Each row is a point on a tangle of strands that fork and nearly touch. The rows are in no order.
In the rows, zero is written as 128.
Two points are linked if the straight distance between their rows is under 118. Some points are linked to none.
Q_817: [ 70 154 184 143 120 126 143 125  95 132 121 137 144 140 127 118 150 114
 152 109 115 129 116  92]
Q_100: [127 120 105  96 113 125 128 145 123 136  83 119 131  83  89 122  49 136
 103 149 123 134 147 155]
Q_502: [133  77 112 149 141 180 123 103  75 164  53 155 171  55 158 143 137  83
 162 123 130 131 147 120]
Q_327: [142 176 151 133 177 152 102 166 118  66 100 138 121 158 103 126 103 169
 149 112 133 107 148 107]
Q_54: [136 117  78 119 101 141  76 142 145 151  92 101 142 108 174 139  73  99
 143 125 144 135 149 122]
Q_870: [156 144 150 154 160 101 187 123 114 176 111 183 167 100  95  89  82 186
 101 155 142 108  91 113]
Q_282: [128 134 185 154 114 145 145 147 139  70 151 139 146 157 121 144 142  94
  71  73 132 140 128 154]
Q_519: [171 106 114  89 147 114 138 132 134 118 172 148 136  92 128  97 108 161
 126 194 185 104 120 129]
Q_868: [114 148 157  97 131  89 178 165 116 127 165 161 153 139 104 117 154 128
  86 161 115 138 122 105]
Q_16: [140 125 140 109 139 100 158 128 108 168  88  57 135 118 126 128 166  68
 147 109 138 120 122 143]
Q_421: [114 160 119 113 129 141 150 162 144 115 140 108 136 169  87 108 195 134
 102 127 156 133  97 148]
Q_125: [ 81 128 156 109  95 145 138 168 144 109 172 168 132 154 117  68 179 169
  78 114 127 172 137 160]
Q_26: [ 99 139  94 119 113 135  92 122 108 138  56 100 125 168 142 171 155 119
 161 148 120 146 139 132]
Q_95: [ 92 154 103 174 133 152 107 126 116 144  97 151 139 172 124 101 102 148
 142 124 140 148  95  69]
Q_358: [119  83 120 151 109 100 119 119  74 161  67 114  98 130 123  96 115  42
 111 115 123 165 107 136]
Q_789: [133 105 146  91 162 111 130 153 148 116  67 111 111 112 140 146 134 136
 140  91 138 100 180 128]
Q_709: [ 95 126 125 146  95 147 135 131 143 122 129 134 160 133 198 193 137  72
  84 113 136 136 147 125]
Q_865: [171 134 156 103 138 112 127 140 123  45 159 143 159 107 132 161  91 151
 135 175 123 110 169 162]
Q_672: [103 100 167  97 128  70 183 168 121 156 123 161 167 119 140 119 143 123
  77 159 120 149 164 106]
Q_664: [129 181 159 153 180 109 174  85 112 161 132 101 163 142 138 149 119 224
 147 176 135 113  97 129]
Q_943: [148  67 118 144 115 125  80 106 113 134 103  92 150 167 143 130 135  99
 155 139 180 122 124 110]
Q_938: [146 122 146  91 101  91 148 130 163 138 159 100 182  92 139 106  84 154
 137 151 137 118 156 151]
Q_50: [104 173 163 135 127 184  77 150  55 102 174 105 104 145 128 106 186 132
 140 106 132 109 100 144]
Q_242: [117 107  97 104 129 150 111 123 107 124  57 116  87 146 139 180 115 110
 140 150 122 195 177 147]
Q_198: [ 96 125 120 112 103 126  93 143 121 101 175  74  90 186 136 171 203 136
  97 136  91 109 149 145]
Q_546: [155 141 152 148 113 151 103 142 155  79 132 134 143 147 143 145 154  83
 110  57 159 102 113 144]
Q_922: [108 101 170 101 115 117 120  99  99 108 191 149 129 128 142 125 179 108
 142 172 145 134 117 109]
Q_330: [186  90 129 119 128 111 120 120 132  90 170  92 108 162 100 149 121  75
 127 129 133 161 131 125]
Q_831: [148  93 144 148 149 128  76 104  97  97  84 122  45 140 180 157  98  70
 125 104 120 141 176 159]
Q_779: [150 106 106 111 101 122  61 128 145 119 146 133 106 128 157 150  71 100
 111 135 126 126 145  92]
Q_299: [145 144 150 127 140 125 124 136 125 107 194 131 174 153 169 101 125 153
 142 166 176 117 123  91]
Q_797: [150 141 155 115 115 141 131 138 120  86 126 128 171  75 144 171  74 111
 118 132 133 111 163 160]
Q_135: [180 122 110 106 107 143 128 130 176 156 135 122 207  93 161 137  92 157
 146 164 143 130 169 122]
Q_182: [157  92 132 120 132 119 143  99 122 165  75 153 177 111 113 164 188 165
 123 191 152  84 114 135]
Q_452: [122 123 139 134 110 122 102 143 162 116  97 176  91 155  86 119 120 141
  97  78 111 124 121 112]
Q_638: [ 91 167 145 164 142 140 134 121  87 156  91 120 139 124 162 104 142  70
 185  67 117 144 117  95]
Q_202: [192 135  95 119 143 112  99 143 174  89 173  63 121 139 138 141 117 112
 151 108 130  71 137 123]
Q_473: [136 122 133 120 117 137 166 112 119 115  84 169 182 115  97 172 170 145
 136 185 144 131 112 162]
Q_733: [120 148 129 116 134 164  87 139  90  51 100  90  95 160 103 150 137 129
 141 130 129 135 151 186]
Q_553: [152  96 121 131 141 115  88 130 113 102 167  95 148 174 148 119 130 129
 139 177 183 104 122  83]
Q_838: [131  94 133 111 101 123 123 142 184 114 128 152 155 138 200 170 137 119
  82 128 154 131 176 136]
Q_905: [144 198 125 151 180 116 153  99 115 167 120  67  97 123 120 121 149 151
 149 104 148  76  54 151]
Q_612: [140 104 135  99 116 132 157 134 145 100 172 116 101 161 107 158 142  87
  94 151 125 197 142 141]
Q_112: [146  96 156 138 123 130  83 113 145 100 122 120  55 143 174 147 135  72
 109  54 126 119 152 153]
Q_863: [115 149 166 115 129 129 125 102 100 128 105 112 160 111 143 177 121 128
 189 142 107 129 159 130]
Q_146: [179  81 143 127 114 103 107 107 105 118 145 114 137 144 103 172  91  88
 140 172 108 153 146  93]
Q_348: [ 77 127 111  87 119 132 106 169 146 115 105  87 108 145 129  99 130 162
 106 124 151 123 155 157]
Q_3: [ 89 177 131 125 133 150 154 156 159 151 132 136 144 162 139  95 189 168
 118 104 172 119  91 121]
Q_261: [128  74 119 110 107 150 108 121 136 120 138 150 160 112 143  97  63 128
 159 157 158 182 156 105]
Q_374: [140  97 108 137 100 155 171 142 126 181  58 138 206  79 110 146 124 116
  69 146 108 128 151 145]
Q_432: [131 144 125 134 142 132  82 156 118 116 168 158  54 129  76  87 130 165
 100  91  97  73  87 105]
Q_552: [143 102 131 118 145  72 134 169 165 120 102 105 168 147 148 143 138 178
  99 148 118  73 203 123]
Q_812: [117 141  80 198 146 161 101 104  87 163 106 137 161 133 155 104  82 118
 177 137 155 145  89  63]
Q_597: [ 82 155 140 160  93 112 141 101 149 137 131 182 199 101 155  87  92 188
 123 148 132 106 107 147]
Q_27: [155  72  83 102 154  94 152 122 174 115 151  73 114 140 100 118 182 159
 159 147 152  74 132 146]
Q_576: [144 138 103 141  96 141 118 109 124 100 113  81 149 142  84 126 107  91
 163 133 133 162 100 183]
Q_145: [157 160  76 114 104 139  56 134 138 120  82 122  88 100 177 159  95  87
 154 116 110 122 145 163]
Q_116: [163 102 128 145 143  88 153 125 147 165  91 135 177 145 105 108 144 180
 106 169 159  84 118 122]
Q_240: [ 76 119 100 160 107 176 107 148  84  95  92 175  86 149 114 130  73  98
  86 111 106 198 139 119]
Q_363: [ 98 147 142 105 132 142 144 174 123  66 139 133  99 144 140 175 128 143
  45 145 118 128 176 177]
Q_845: [112 120  90 130 119 172 129 125 118  96  84 112 135  94 100 110  73  98
 160 126 148 180 127 184]
Q_481: [137 140 138 138 151 125  99 145 108  54 117  89 132 177  84 123 103 168
 151 151 133 111 143 141]
Q_106: [158  94 140 111 167 107 155 108 128 162 165 164 148 110 161  64 126 180
 131 184 202 124 109 111]
Q_310: [129 104  74 132 126 145  97 126 101 151  47 100  97 133 172 124 114  71
 166 139 125 196 166 163]
Q_525: [ 81 134 145 114 125 171 155 153  99  98 149 127  82 140 150 156 129  90
  51 129 138 166 161 169]
Q_326: [133 161 125 160 127 122 100 132 105 149 100  81 116 149 181  84 171  53
 174  85 133 146  94 134]
Q_96: [110 184 161 146 149 128 144  95 108 125 195 140 156 154 167  99 107 194
 154 174 146 150 104 107]
Q_272: [109  97 148 128  93 140 110  95 152 109 101 199  98 116 111 141 126 116
 130  86 103 151 119 136]
Q_334: [169 150  84 111 108 119 153 152 162 157 124 139 178 132  89 159 106 143
 113 179 109 164 127 111]
Q_527: [150 136 112  86 112 126 103 143 187  96 162 156 135 119 172 167 151 135
 117 129 142 101 140 130]
Q_712: [170 124  70 127 213 114 155 121 145 141 124  80  81 129 134 144 151 173
 181 132 125  39 116 103]
Q_669: [116  85 144 103 142 108 103 116  91 111 135  78  58 151 103  86 146 103
 166 117 125 149 137 121]
Q_287: [150 108 158 123 125 134 142 118 124 125 119 199 179  90 152 152 119 122
 147 141 135 140 149  99]
Q_110: [100 158 115 153 140 147 153 131 178 183 100 148 159 128 154  98 143 156
 138  90 181 116  90 101]
Q_77: [107 176 123 138 140 104 126 118 106 172 139  87 103 160  89  94 135 139
 134 131 111 112  81 100]
Q_702: [162 125 101 110 125 128 118 139 142  95 147  88  49 116 132 155 184  69
  97  86 106 109 128 205]
Q_172: [181 172 113  94 175 161 147 116 124 110 165 110 107 109 108 126 118 145
 190 162 168 142  97 130]
Q_662: [115 178 107 153 132 109 115  92 143 192 125 105 115 162 122 132  96 190
 134 141 117 108  84  86]
Q_92: [120 149 101  98 120 145 101 162 141  93 102 125  97 103 121 143  59 125
  82 115 119 127 156 161]
Q_926: [127 131 159 126 137 133 111  75 143 127 172 102 100 118 149 100 154 161
 171 112 176  71  89 143]
Q_984: [118 107 156 118 134 129 154 135 140 104 150  83  55 136 131 145 178  83
  69  71 122 108 152 198]
Q_200: [103 117 134 136 139 158 107 155 123 107 104 164 123 163 137  97 125 123
 141 106 164 149 129  81]
Q_874: [207  60 135 124 147 127 156 105 112 132  97 102  92 123 118 195 109  72
 101 143 125 161 178 166]
Q_392: [ 97 128 140 122  91 114 135 101 127 133 144 108 167 141 139 170 140 108
 148 160 111 161 139 118]
Q_963: [103 108 129  82 165 125 135 173 145  87 101 105  52 123 128 148 132 136
 101  94 116 120 201 160]
Q_816: [ 92 155 110 124 120 159  87 150 105  96  86  98  99 199 118 142 164 131
 135 121 110 163 150 140]
Q_734: [ 67 154 144 179  99 120 174 119 146 104 135 197 217 108 137  89 129 162
 136 114 114 144 136 148]
Q_799: [144  95 112 105 169  69 167 180 140  97 198  89 126 154 133 121 141 125
 107 155 103  84 167  76]
Q_105: [133 104  97 118 123  74 111 127 133 144 115  96  90 119 113 116 148 114
 107 127 140  54 103 135]
Q_504: [125 115 162 120 100 111 126 113 151 137 106 133 110  90 160 186  84  92
  95  85 100 121 168 149]
Q_704: [103  56 155 149  88 108 102  98 153 110  92 159 139 168 135 146 108 141
 100 136 133 145 163 143]
Q_399: [182 146 123 157 124 106 108  77 139 171 117 122 115 115  96 114  80 133
 159 111 128 101  71 109]
Q_911: [122 152  92 109 133 146 132 140 104 143  99  78  98 124 162 133 134  52
 179 127 117 215 143 149]
Q_621: [184 157  87 106 136 161 151 111 162 175 149 133 176  95 142 143  92 190
 157 196 153 148 120 121]
Q_395: [124 135 104 163 127 162 152 114 172 109  95 183 186 115 103 136 123 148
 164 108 141 167 120 132]
Q_819: [ 54 110  93 178  74 134 117 114 134 143 131 155 133 140 105 106 126  91
 107  92 100 182  99 107]
Q_756: [101 171 136 161 111 174 115 160  84 122 148 125  77 147 188 150 142  38
  59  69 105 161 130 141]
Q_342: [ 99 160 121 107 129 160 134 149 118 122 115 132 139  92 108  90  67 142
 148 140 143 149 126 137]
Q_508: [108 119 158  98 156  99 147 119 130 132 125 144 105 139  98  83 135 190
 163 153 132 142 141 113]
Q_344: [155 169 120  98 152 152 129 124 110 119 125 155 104  99 114 153 138 113
 172 137 136 135 110 116]
Q_877: [ 98 108 121 158  98 111 175 132 132 175  75 144 166  98 110 173 113  82
  68 115  84 156 141 131]
Q_249: [ 78 160 127 150 135 127 130 105 138 166 112 171 127 151 117 101  94 206
 145 147 122 142  98  90]
Q_284: [149 137 149 121 131 101 133 152 133  59 140 197 152 177 135 156 116 161
 115 176 100 182 184 128]
Q_56: [153  93 124 135 125 161 131 111 129  90 132 207 182  85 138 116  81 142
 172 159 157 170 141 126]
Q_993: [105 130 114  86 146 145 106 169 134  80 145  94  65 144 146 161 189 131
 106 110 110  98 173 155]
Q_322: [182  97  83 102 169 136  96 118 151 110 102 138  73 112 101 119 128 149
 163 133 177  82 115 136]
Q_528: [ 84 129 109 117 103 151 130 146 163 112  65 120 154 120 130 130 122 142
 117 110 160 138 149 177]
Q_724: [171 146 134 140 126 126 130  61 124 155 169 110 145 110 119 135  81 144
 183 159 143 122  87 121]
Q_524: [148 121 139 174 144 137 161 123  98 135 101 196 177 105  94  88  82 134
 124 139 154 122  84  99]
Q_602: [172 137 104  84 154 135 134 151 161 104 196 117 106 106 112  80 104 150
 144 142 176 121 109 126]
Q_39: [154 157 102 123 151 159 121 101 118 184  79  82 148 102 147 134 115 148
 196 144 147 121 129 124]
Q_689: [124  94 133 158 100 126 134  91 138 152  79 118 185 104  94  96  92 155
 146 141 152 112 102 159]
Q_221: [117 178 167 161 148 166 101 163  90 119 194 109 117 169 121 100 196 181
 123  98 129  78  88 122]
Q_657: [140 149 153 127 135 121 113 163  98  85 142 128 144  93 124 117  64 110
  92 131 145  84 122 122]
Q_836: [149 132 123 110 147 122 112 175 121 104 109 128  61 106 143 154  68  84
  61  90 116 106 163 125]
Q_876: [104 100 137 131 128 123  96 137  78 130 100 115  58 146 132  68 137  65
 125  93 125 171 116 140]
Q_975: [ 59 121 126 127  79 112 125 107 133 160 141 150 134 135  95  91  99 129
 133 135  95 177 107  96]
Q_47: [115  38 120 136  85 128 134 119 137 149 110 144 174 101 162 118  93  86
  64 132 166 144 144 139]
Q_312: [162  89  81  96 167 114 129 109 168 137 122 132  92 131 124 130 180 181
 158 157 181  83 113 125]
Q_115: [ 85 109  75 143 134 174 155 127 136 152  84 124 160  83 152 140 145  81
 184  98 137 189 152 131]
Q_446: [108  68 173  91 124  89 135 116 118  95 173 143  88 137 139 156 178 114
 101 159 109 124 162 128]
Q_491: [177  91 101  84 136 109 144 133 133 128 108  95  90  96  97 173 118  98
 110 150 114 138 161 162]
Q_688: [151 181 118 150 108 131  88 156 125 127 150  55 105 169 159 111 175  58
 133  76  98 149 108 156]
Q_109: [ 93 106 162 118 131 162 120 166 108  98 153 133 110 184 146 113 170 106
 105 100 149 170 144 108]
Q_697: [153 196 160 121 153 130 166 141 137 125 177 133 114 145  82 140 185 133
 145 100  96 126  97 101]
Q_665: [136 101  31 176 120 188 108 111  97 178  88 151 193  81 146 140 129 107
 138 166 138 141 110  85]
Q_777: [132  52 124 114 107 111 137 136 117 174 100  86 162 112 130 105 124  87
  83 142 165 122 139 133]
Q_408: [ 79 199 101 130 130 175 132 139  87 152 129 133 103 101 108  84 107 123
 145 125 126 153  81 122]
Q_691: [144 144 129 124 120 122 152 153 158 105 128 152 168 154 100 152  87 141
 121 152  94 190 157 114]
Q_856: [133 111 109  95 144 140 117 202 138  64 207 153  84 156 126 118 183 163
  74 141 118 107 154 131]
Q_910: [ 98 102 111  91 132  88 109 161 136 125 119  77 131 135 152 136 117 155
 108 164 131  94 177 120]
Q_232: [126  90 120 143  84 132 128 135 137 111 144 129 132 122 138 130  83  68
  43 121 158 140 117 165]
Q_212: [114 147 139 113 133  81 146 148 166 108 117 125 159 158 129 119 159 198
 119 143 120  90 162 149]
Q_617: [ 92 124 144 124  81 119  99 111 109 110 159  79 109 176 142 175 135  96
 101 143  98 145 145 144]
Q_427: [161 122 150 151 143  87 128 129 162 137 115 175 154 159 117 120 125 173
 123 127 136  87 118  86]
Q_793: [129  95 119 100 122  63 147 137 140 121 146 119 125 107  91 121 140 143
  88 174 124  75 114 141]
Q_537: [142 154  97 127 112 153 170 115 129 123 109 126 164 124  72 142 149 113
 150 157 146 157  79 156]
Q_199: [107 161 112 164  95 151 171 134 147 118 164 133 170 126  93 134 141  72
 119  90  95 183  93 128]
Q_402: [110  61 159  91 133  87 162 109 118 113 151  97  65 109 114 151 164  87
  94 122 111 116 159 167]
Q_262: [169 129 134 105 159  86 146 153 135  52 155 149 133 153 103 140 126 178
 143 176  96 122 185 143]
Q_300: [ 74 118 155 112 103 129 187 158 161 123 132 165 126 142 125 121 157 127
  65 105 114 190 151 159]
Q_207: [175 166 179 154 191 128 156  95 105 122 170 139 108 128 107 116  94 163
 167 128 143 113  87  92]
Q_453: [127 179 142 163 141 154  84 104  92 133 212 122  84 154 128 107 138 179
 122 121 124  81  56 108]
Q_403: [131 103 127  96 130 133  92 105 142  93 124 109  80 116 128 119 156 137
 165 111 161  90 123 167]
Q_787: [163 124 114 107 129 146 125 115 110 154 116 159 140  71 139 170 120  71
 161 140 126 144 118  98]
Q_803: [153 143  65 125 111 160 150 114 151 184 132 133 190 110 111 155 107 139
 165 182 111 183 121  98]
Q_619: [ 81 131 181 103  91 110 122 125 143 119 143 119 133  89 167 145 110 117
  92  95 109  96 158 157]
Q_962: [121 165 135 151  94 139 141 121 105 106 148 108 175 133 121 172 123  67
 129 130  96 151 107 128]
Q_350: [158 144 121 150 125 163 128 110 179 158 122 132 174 105 160 133 111 110
 187  74 145 137 126  94]
Q_517: [132 143 133 148 190  85 162 102 155 119 126 145 108 167 110 133 174 241
 144 147 119  67 110 123]
Q_726: [120 199 158 141 164 121 159 101 104 164 141  94 146 108 150 140 122 169
 144 139 140  72  84 121]
Q_398: [132 127 130 109 106 112 158 102 174 165 176 145 153 109 113  98 132 139
 131 138 156 133  83 118]
Q_632: [123 103 151 109 157 105 143 117 118 153  81 107 153 162 117 146 179 153
 172 156 146 122 149 101]
Q_87: [ 80 168 157 138 105 130 107 153 102 137 167 109 111 165  89 118 204 160
  92 106  91  84  98 141]
Q_806: [146 113 141  66 123 102 165 133 149 126 146  79 130  80 113 151  97 121
 133 147 116 143 179 169]
Q_780: [ 93 135 169 125  98 141 130 157 142  86 158 170 135 116 123  90  78 140
  88  93 110 154 149 146]
Q_123: [ 96 146 183 158  94 120 146 120 144 103 164 194 169 130 113  81 113 151
 123  97 102 150 119 127]
Q_5: [114 128  98 164  92 135 144 117 170 179 103 180 205  74 127 140  85 144
 123 120  95 126 122 103]
Q_679: [132 143 119 148 133 113  71 163  86 112 100 117  58 156 150 132  82  77
  77  92  93 125 148 122]
Q_386: [106 173 151 120 112  89 136 148 115 123 162  88 127 140  91 147 170 111
  90 125  83  85 111 135]
Q_830: [101  83  89 160 110 158 153 138 168 117  63 163 197 104 131 122 112 144
 125 109 154 164 157 155]
Q_21: [ 77 155  86 100 122 181 145 143 125 141 120 127 108 115 135 125 156  91
 171 104 126 203 138 125]
Q_250: [ 50 113 126 129 121 161 140 140  91 110 113 174  91 120 160 152 107  88
  91 118 120 186 160 123]
Q_966: [ 93 114 150  93 126 105 185 160 143 145  97 127 137 117 128 144 147 114
  69 121 135 141 156 150]
Q_566: [172 110 117 109 188 101 154 145 146 132  99 108 110 100 121 139 148 145
 154 115 136  51 153 113]
Q_633: [ 90 104 171 113  93 172 101 172 117 119 210 135 109 164 135  93 186 157
 105  94 120 169 146 135]
Q_498: [137 121 120 132 110 125 145 129 132 144  77  83 129 116 162 149 147  50
 116 100 136 142 136 178]
Q_520: [105  91 112 168 117 134 145 113 103 171  78 120 165 123  97 124  84  93
 154 120  87 186 146  95]
Q_35: [143 119 121 108 168  94 114 115 115 132 166  86 103 126 125 133 123 150
 178 163 112  79 145  86]
Q_131: [134  87 129 118 163  82 141 106 135 145 139 160  76 130  73  79 140 184
 132 149 146  98  92 111]
Q_34: [132 135 130  86 147 141 112 116 137 147 100 100 135 109 162 151 117 150
 206 140 134 129 176 103]
Q_560: [111 149  89 185 123 139 158  90 130 186  86 179 178  69 105 155 114 127
 162 118  89 134  99  90]
Q_467: [106 160 107 150  92 130 174 127 170 168 172 133 189 134 108 109 138 113
 123 130 130 162  75 103]
Q_859: [131  80 139 124 101  85 140 141 157 100 153 109 116 142 101 123 117 111
  45 132 137 113 134 164]
Q_745: [108 143 137 135  97 143 106 113 138 115  98 165  85 104 153 175 103  87
 124  67  75 153 150 148]
Q_952: [141 142 164 131 122 132  84 103 119 102  99 155  59 109 142 158 155  85
 150  57  85 119 135 163]
Q_530: [139 188 150 109 161 101 200 146 152 145 184 147 137 135  93 105 169 170
 124 145 120 134  95 105]
Q_442: [131 168 130 130 175  98 177 105 154 162 110 148 144 162 122 139 161 234
 149 178 141 129 105 124]
Q_827: [183  95 137 113 138 109  91  84 115 138 163 129 134 109 122 149  88 131
 182 173 122 112 132  83]
Q_99: [172 130  88 166 132 178 123 137 167 141  71 160 202  95 131 148  90 124
 161  86 140 145 142 107]
Q_742: [112 111 167 113 117 127 115  99 100 114 214 111 106 161 100 109 199 141
 151 146 118 129 104 127]
Q_955: [ 77 121 126 173  90 169 121 130 111 131 134 150  81 139 113 101 137  75
  91  56  82 205 115 146]
Q_379: [121 172 102 134 156 109 102 160 117 161 168 100  58 149 108  93 156 142
 108  96  90  68  86  84]
Q_770: [148 150 104 138 123  92  77 124 125 129 131  86  66 118 143 117 160  90
 139  97  94  60  98 156]
Q_117: [ 90 109 162  98  88 113 135 105 108 131 184 114 100 133  74  90 134 126
 137 141 106 169 103 127]
Q_925: [123 160 146 135 102 146  60 115 120 111 207 132  99 148 134 124 135 146
 136 122 107  98 102  97]
Q_609: [119 211 111 125 144 151  91 138  66 146 140 115  80 111 147  95 125 105
 156 118 115 115  83 115]
Q_84: [ 96  58 124 188 102 143 119  95 138 114  82 147 142 166 133 158  93 100
 121 109 127 189 161 126]
Q_960: [143 176 170 137 150 130 122 140 120  97 159 121 128 105 122  99 115 137
 119 100 154  51  99 132]
Q_565: [133  91 109 122 169 125 146 188 129  67 210 105  99 166 135 113 184 129
 115 119 103  70 145  94]
Q_197: [134  61 128 103 122 124 105 116 116 117 126 135  84 116 152 159  56 101
 103 149 129 165 183 129]
Q_206: [126 136  99 115  85 112 126 143 195 170 111 183 174 101 144 136 110 159
  98 138 127 113 118 118]
Q_67: [153 106 122 161 108 105  90 107  66 112 102 135  88 128 115 118 133  29
 116 131 118 133  73 147]
Q_751: [114 148 140 137 145 119 136 116 130 148 142 151  71 124  60  80 137 185
 105 104 126  90  55 133]
Q_682: [101  85 133 158 103 109 119 108 114 162  98 162 167 128  96 103  75 141
 139 148 113 157 121  78]
Q_128: [124 152 116 135 128 166 116 164 113 108 129 142 117 148 189 175 137  54
  90  97 134 161 141 101]
Q_674: [174 116 107 120 135 111 101 123 187  65 177 130 119 127 143 170 153 149
 140 124 117  52 141 128]
Q_883: [105 133 155 132 106  96  90 120 132 127 169 147 129 172 134 121 121 157
 125 156  92 116 127  68]
Q_223: [117 125 161 126 108 174  88 100  96  70 157 131 104 123 122 115 139  99
 170 100 136 153 117 164]
Q_521: [130 141 105 150 133 136 141 126 187 180  88 185 183 122 160 111 121 204
 119 135 172 111 117 104]
Q_805: [128 118  81 136 135 176 135 112 128 198  45  92 170  99 154 134 150 115
 198 118 134 157 152 126]
Q_381: [125 103 103 129 188  89 164  95 156 146 167 113  64 146 105  95 158 217
 145 148 120  78  92 113]
Q_765: [133 207 128 132 141 119  80 111  95 141 136 100  86 107 163 137 132 117
 162 115 103  57  94 124]
Q_804: [119  80 159 149  88  94  91  86 155 127 113 150 166 139 129 100  95 177
 140 146 146 107 131 137]
Q_914: [103 151 155 143 126 122 153 100 120 182 112 175 156  98 124 138 121 120
 157 120  99 126  96  67]
Q_44: [134 145 120 140 116 151  94 144 124  98 102 114  63 194  95 170 187 122
 100  85  88 144 134 176]
Q_292: [122 140 161 124 129 125 102 170 146  92 152 187  91 125  89  74  99 177
  88  91 107 109 129 120]
Q_55: [118 160 131 114  93  73 155  94 158 163 146 193 180 109 167 103 132 208
 135 176 127 122 141 157]
Q_370: [139 171 125 138 115 163  95 192  90 121 176  97  88 164 144 128 175  64
  80  81 100 147 120 138]
Q_873: [111 148 156 145 127 100  97  94 171 135 147 156 122 168 147 122 144 206
 144 118 115  85 122  91]
Q_708: [116 142 158 102 176 130 147 106 149 138 148 105 116 113 167 105 138 195
 177 123 186  90 130 130]
Q_866: [131 135 139 109 140 113 145 189 147  67 152 166 116 168 144 155 187 148
  48 132 120 119 169 147]
Q_222: [188  81 116 106 119 189 135 122 122 177  68 117 201  77 125 129 126 142
  98 162 113 124 171 136]
Q_888: [165 129 132 160 117 132 115 123 129 142 106 157 153 100  97 111  62  97
 129 110 134 119  90 107]
Q_443: [125 151 141 133 168 116 158 114 124 175  52 146 151 139 114 153 156 185
 162 147 127 106 125 100]
Q_706: [139 113  70 157 122 156 100 108  89 168  53 149 153  96 150 120 134  77
 160 136 150 133  96 123]
Q_103: [144  89 125 159 111 131 132 109 112 175  56  85 175  87 104  82 100  86
 145 103 144 123 112 158]
Q_167: [170 150 125 123 162  73 161 167 153 105 193 107 170 137 143 120 129 156
 110 159 122  64 151 101]
Q_142: [137 147 104 147 105 117 104 105  96 157 122 154  97 125  94 101 134  72
 126 120 117 127  53 116]
Q_860: [126 112  92 184 109 115 154 115  89 181  67 122 138 114 111 164  92  49
 103 121  60 192 143 126]
Q_194: [177 100 134 135 133 132 165 111 135 142 111 126 115 146 118 201 115  58
 123 120 103 200 162 123]
Q_440: [148  95 153 115 149 154 136 113  91 151  78 130 164  72 139 124 135 119
 164 141 175 105 133 139]
Q_893: [150 143  89 150 128 104  66 178 108 123 118  77  40 161 137  90 122  70
  72  90  87 130 120 157]
Q_929: [ 92 121 135 116 135 147 174 103 101 174 111 127 177  63 139 104 129 137
 166 154 165 117 110 135]
Q_651: [106  82 148  89 167 118 133 139 105  92 165 112  73 149  89  67 153 165
 150 148 140 129 143 125]
Q_846: [128  65 131 118 109 130 117 129 132 111 133 166 111 141 106 109  60 111
 102 135 132 194 147 105]
Q_174: [148  65 116 181 108 155  98  99 119 122  90 108 175 156 151 138 104  69
 149 108 158 177 140 121]
Q_554: [118 138 135 137  99 160 109 150 129 118 128 114  64 159  97 117 147 103
  92  62  87 176 129 177]
Q_575: [160 187 155 136 184 124 145 106 121 152 152 133  77 126 102 126 137 141
 181  86 105 111  83  85]
Q_293: [136 126 152 114 157 102 170 102 147 160 212 133 108 122 141  77 140 188
 124 150 170 122  82 115]
Q_188: [ 75 144 181 110 103 102 121 141 114  97 180 108 111 123 125 145 146 147
  82 123  67  86 152 161]
Q_606: [ 90 160 149 101 156 141 163 120 130 175 123 136 154  68 184  93 107 179
 155 131 179 106 129 122]
Q_605: [138 137  79 180 135 183 116  89  98 182 102 142 200  94 160 141  97 150
 156 165 151 116  92  90]
Q_40: [157 117 104 109 109 157 144 132 117 158  70 121 151  44 154 172 119  62
 113 116 127 127 152 180]
Q_144: [109 158 156 164 136 115 149  79 109 157 140 146 197 139 175 133 108 202
 163 187 135 126 121  98]
Q_739: [121 170 153 117 108  99 161 125 167 108 167 160 178 142 139  98 163 190
 139 149 134 130 135 164]
Q_180: [118  95 149 140 124 125 175 106 118 124 131 135 105 180 124 192 126  83
  93 157 113 205 163 119]
Q_137: [206 133 135 124 169  86 171 143 130 106 164 144 178 111 130  95 114 178
 121 176 157  85 142 138]
Q_535: [153 120 108  95 120 112 153 144 129 181 110  73 164  90 117 126 130 104
 109 147 147  97 130 139]
Q_534: [158 164 133 133 146 129 105 162 146  97 146 101 111 153 122 133 146 117
 123  77 127  76 120 114]
Q_661: [134 123 137 134 131 152  73 160  58  96 204  98  67 148 117 120 196 123
 134 102  86  86 121 139]
Q_10: [163 149  85 134 186 117 117  99 133 130 168  54  81 160 120 124 128 171
 186 150 130  91  99 104]

A fork is a point with three links. Follow the links from the first point to the second and name the forks in between, in order.
Q_131; Q_100 => Q_432, Q_292, Q_745, Q_221, Q_342
Q_330; Q_554 => Q_827, Q_392, Q_816
Q_344; Q_392 => Q_519
Q_322; Q_517 => Q_95, Q_432, Q_131
Q_182; Q_597 => Q_221, Q_745, Q_292
Q_877; Q_863 => Q_975, Q_816

A fork is a point with three links, a tip a point with one. Leave the first point through the second and follow the links. Name the first fork or tip that comes.
Q_322; Q_403 => Q_95
Q_691; Q_334 => Q_827
Q_777; Q_47 => Q_342
Q_491; Q_806 => Q_534
Q_350; Q_99 => Q_292
Q_105; Q_793 => Q_40
Q_54; Q_779 => Q_519
Q_537; Q_473 => Q_221
Q_103; Q_689 => Q_664
Q_35; Q_10 => Q_392

Follow the links from the first point to the second, and from the first to the third. Name the last point that the two ways share.
Q_530; Q_440; Q_379 => Q_95
Q_517; Q_530; Q_706 => Q_95
Q_805; Q_145; Q_167 => Q_519
Q_54; Q_242; Q_856 => Q_519
Q_508; Q_552; Q_27 => Q_432
Q_876; Q_188; Q_868 => Q_432
Q_272; Q_182; Q_661 => Q_221
Q_106; Q_242; Q_566 => Q_392
Q_249; Q_883; Q_99 => Q_292
